A landscape with many valleys, sampled at points; each row gives a point and its height.
A ball rolls from a point to whichever of its 2 nearest points has the largest drop for the distance, and stops where none of them is lower. Distance is the straight distance between rows; heights are no part of it.
K35: [ -5  -7  23  37  15  -6   3 -37  34 -36  12  47  24 -10  24 -20  -1  18
  43  59 -42  22 -32]  h=181
K997: [-12  40 -15   1  30  32 -26 -68  38   8  40  -1 -24 -22  15 -41   5  11
 -42  42  -6  23  12]  h=489
K927: [ -4 -24  12  -2  46  23   9   5   9  -5  23  14 -16 -14 -36 -12 -11  -1
  10  31  51  34  -9]  h=393
K873: [ 20 -27 -28 -50  10  34  -9  29  10   3   1  -8 -12 -16  -2  14  49 -15
 -41 -39 -21  19 -29]  h=309
K743: [ -3  -2   7  -4  -6   9 -21 -40  28  11 -17 -34 -10  -5  52 -19 -32   7
  -1 -18  18  38   2]  h=427
K563: [-19  19  28  13 -29 -41 -20   5 -31 -10 -22   4  10 -24  28  20 -52  19
  25 -16  29  10  18]  h=586
K866: [ 31 -20   4  11  19 -26   6   5   6  29  42  11  26  16   2  -9 -31 -12
  33 -41 -16   3  -3]  h=568
K277: [-28  14  -2  15  -2  -2  20 -18   5 -16  -7   7 -45  60  26 -26  12 -12
  55   5  12 -35   1]  h=399
K565: [ 26 -21  27  -6  -8 -28 -13 -34 -22 -31 -27   8  27 -13 -26   9 -14  31
 -15   4  -8 -51   6]  h=527
K206: [ 12  11  28 -19   8  -7   2  67   3  -4  40  25  28  10 -43   7   4  35
  15  25   1   1 -47]  h=203
K133: [ -9 -16 -27  12  -7   3  35  -8 -11  20  11  20  21 -27  33 -20  27  15
  23 -63 -30   3  34]  h=376
K524: [ 20  28  -4  -9   7 -14 -18  31  -6 -10 -21  10 -32 -30 -20  10  27  -5
  -1  -8  13 -24   7]  h=672
K756: [-13  -5   4 -18  -1  -3 -28 -20  69  15 -28 -33 -45  23  56 -18 -10 -32
   5  16   2  19 -23]  h=389
K893: [-21  57  22  -1 -20 -44 -38  14 -18  -7  12   1 -14  -7  42  27  18 -17
 -22 -32   9 -25  14]  h=505
K984: [-12  14  21  38   6 -53  69  -2 -34   6  40 -17 -12 -12 -48  -7  -8 -51
  37  -1  35  -4  22]  h=693
K594: [ 49  16 -37  24  -4  35 -10   1 -23  -1   1  10  25  27  -8  13   5   6
 -22 -27 -31  -7   6]  h=230
K865: [-15  38 -27  -5 -34  17 -68 -11 -13  25 -11 -31  19  20 -14  39  33  24
 -36  16   9   0 -30]  h=678
K515: [ -7 -18 -18  26   4   2   1  37  25  18  31  19  25 -13 -43 -26 -14 -14
   4  24  59 -12  -4]  h=457
K257: [  7  40   5   2  -3 -14  48   5   3 -41   6  -2 -13  38  12   0  26   6
  24 -20   5 -24 -15]  h=439
K712: [ 26 -24  53  13  29   4  -5 -23  27 -12   5  30  -3  10   5  -8   1 -12
  56  31  -5  -9  -2]  h=278
K7: [-29 -47   6 -34  -6  18  20 -11  -8 -46 -17 -20 -19  24 -17   8   2   1
 -30   9   5  -5  -9]  h=577
K387: [ -8  -6  12 -12   1  -7  -7  68  32 -13  48  42  17 -25 -14 -31   4  13
 -13  -2 -16 -10 -23]  h=254
K507: [-11  -5  10 -12  20   7  40  13   1  -4   9   5 -15 -31  35 -12  24 -17
 -17 -21 -19  16  45]  h=343
K298: [  5   6 -14  -3 -41  -9  -6 -28   5  13  -3 -29  32  -6  46  10  -5 -12
  -3 -47  12 -33  18]  h=479
K115: [ -5 -53 -19 -46  11  36 -24  -1 -17  27 -25 -34  -7  -5 -17  -1  43 -31
 -58 -12 -17 -12 -60]  h=279
K953: [-25  -8  15  27  23 -59  23 -21 -22 -11   5 -23 -16  14   4  -8  16 -20
  24  -6  21   2  38]  h=670
K78: [  7  -2  26  45  -7  -5  22  34  56  -2  15 -39  46  31  12  21   2 -17
  44  11  30   7 -15]  h=549
K571: [ -5 -46 -13 -38 -11  56 -11 -47 -20 -33 -28  -4 -25 -20 -18  -1 -15  12
 -22 -11  31  -4 -22]  h=541
K764: [-20   6 -13  50 -34   3   7  52  35  22  32 -23  49  11 -13  -2  -5  11
  10  30  25  -2   8]  h=515
K489: [-25  24 -10   8 -32  -1 -64  16  16  48 -32 -21  23 -10  25  51  30  16
 -20 -14 -26   8  -7]  h=657
K340: [-11  -8  -5 -15   7   6  61 -17  -7 -18 -26   8 -40  28   2 -36 -12   3
  46  47   5 -26  22]  h=339
K824: [  8  -8  17 -18  29 -49 -23  -4  -1  27 -40 -14 -19  -5 -20  61   1  15
 -27 -14 -24  -8   6]  h=705
K849: [  8 -21 -15 -14   6  -5 -13  -5 -16  25   2 -44  -5  10 -12  37  59 -39
 -64 -12  10 -33 -33]  h=228
K596: [  9  -2 -13 -27 -19  27 -29  11  69  -5  -9  20 -45 -20  33 -19 -23   0
  22  18 -11  16 -29]  h=328
K142: [ -3 -48 -39 -14   4 -32  -1  47  -8  -8 -39  -7 -15  37  28  -3 -18  -3
 -11  10  -8  21 -30]  h=553
K933: [-26 -10 -10   3   4  56  43 -15  -6   4 -38  26  -2  -1  40  10   2  -6
 -22 -22  -6  17  33]  h=310
K733: [ -9  10 -38  -6  37  40 -29 -26  -9  40  -6  40 -44  25   4 -10   1   4
 -10  11  36  22   0]  h=462
K316: [-51   9 -11  14   5  76  21 -58 -11   4 -38  -3  17   9  13   8  10  -6
 -35 -21 -21  25 -34]  h=342
K800: [ 41   4 -17  28  28  35  34 -39 -24 -14 -11  22  30  43   2  26  -5  24
 -15   3 -14  27  -7]  h=270
K928: [ 27 -13 -11 -26 -17   4  19  42  49  -4  27  -4  -3 -12  52 -47 -29  -6
   8  -5  -1  23  -4]  h=246
K383: [ 25 -26  -5 -14 -11 -34 -25  40 -16 -10 -20   8 -17   7  10   3 -46  -4
  29 -17 -44  15  -4]  h=510
K228: [  4  10   4 -13  18   2 -49 -56  -2  29  28  30  -9   0  10 -53 -10  20
  -3  17 -22  -1   2]  h=557
K643: [-18  11   4  -3   6   8  53  24 -12   5   1  34 -19  12 -55 -39   2 -15
  48  36   1 -17  19]  h=269
K828: [ -4  17  11  23 -20 -21  -9   3 -15  36  18   5  50 -35   1  17 -56  18
  26 -23  -1   3  40]  h=612
K100: [-33  50  20  -5 -45 -26 -41  11 -26 -21  22 -23 -20 -37   9  36 -13   2
  13 -27  35  -2  41]  h=544
K583: [  1  21 -11  14 -33 -18 -29  15  -2  65  15 -17  30 -50  20  52  -2  20
  -1  -7  -9  19  39]  h=635
K202: [-25 -33  13  11 -10   4   6  -8   3 -35  -7 -45 -19  50 -32  -2  29  -5
   2  46 -23  -8   5]  h=617
K887: [ 26  12  15 -25 -10 -32  53  64 -28  -9  22   6  16   2 -75 -10  11 -11
  31  31   7 -20 -41]  h=125
K91: [ 11  31 -12   2  -1 -35 -14  25 -12  12  -2  24 -17 -44 -14 -45 -24  -1
   1 -19  42  -1  11]  h=645
K751: [  2 -11 -24 -14 -33  35 -30 -47  -7  24  -6 -47  15 -10  19 -15 -10  22
  -7 -39  -1   7   3]  h=454
K806: [ -9 -25  12 -45 -24 -11   8  75  25 -15  39   2   0 -15  33   9  -1   8
   8 -12  -4   8  -8]  h=144
K881: [ 13  35  34  24  -7  -3  39  41 -25  -3  15  45  18  16 -39 -25  20 -38
  31  53  20  -6 -17]  h=198
K119: [-10 -34  32  -8  27 -17 -40 -35  -5   2 -36  -5   3   2  -6  24 -36  31
 -37  13 -18  28   4]  h=727
K141: [ 35 -17  16   3  -5 -14  17  -4  -7  -8  30 -13  39   7 -34  -7  -3   4
  24  -8   1 -46   9]  h=550
K735: [  7 -14  17  13  23 -39  37  -2  -8 -17 -15 -33   4  26  -3  28  43 -25
  -1  44 -21 -17  40]  h=649
K638: [  0  13  29   4  -5 -38 -15  33   0 -35 -11   4   5  17  39  23   6 -13
  -8 -13 -32  -2   0]  h=473
K517: [ -8   8 -23  17 -14  -2  38  29  18  28 -14 -13   9 -44  -3  20  51  28
  39 -43 -42 -14  26]  h=405
K718: [ 21 -46  31 -14  16  37  22 -24  20 -45  29   9 -12 -15 -15 -23 -11 -18
  14  49   4  16  11]  h=338
K13: [-12  47  40  31  19 -22  24  22 -33  13  72 -29  11 -19 -50  -5  16 -37
  11  27  42  27  28]  h=712
K381: [ 28  27  -3 -17 -33   5 -21 -45 -22   1 -24  -8  25 -13  19  22 -22  26
 -10  -7   9 -57  29]  h=503
K902: [-26   8   3  22   4  -1 -34 -12 -10  12  -3   4  24  19 -31  29 -13  45
 -31   6  11   2 -17]  h=704
K954: [  6   8  -2 -12   8  -6 -12 -17 -26 -20   8  59 -19 -12   7 -39 -13  19
   9 -13  -4 -17   2]  h=605
K443: [-25   7 -31  28  11  46   3 -51   4  -2 -35 -10  -5  24 -20 -11   5 -20
 -52 -10  12   1   8]  h=375
K546: [ 26 -49 -45 -11  -8  53   7  11  -8   5 -10  10  13  -4  -8   8  -7 -28
 -35 -35 -35  -8  11]  h=268
K16: [ -7  27 -40  17  21  53  -8 -37  -3 -15  18  11 -25  36 -10 -18  35 -10
 -23   0  -2  34  -1]  h=418
K721: [ 31  16  34  -1  37 -54   5  22  -8  11 -33   6 -24 -43 -26  30 -25   2
  15 -23  -5 -10  10]  h=688
K737: [ 25  18   9  50   9   6  29 -29  -4  -9 -26  32  48   8  18  -1 -26  35
  34  30 -22  32 -13]  h=267
K182: [ 16  -8 -50 -16 -25 -52 -14  56  -9 -33   1 -39 -11  22  -9   2 -16  -2
 -36   3  -4  -5 -26]  h=602
K325: [-18  -1 -18 -49  21  57 -20 -55   1  18 -31  14 -49 -11   6  -7  -1   0
 -49   0  11   7 -37]  h=504

For each start below, name the point where the ball stops.
K257: K887
K141: K806
K902: K638
K764: K35
K7: K933
K824: K933
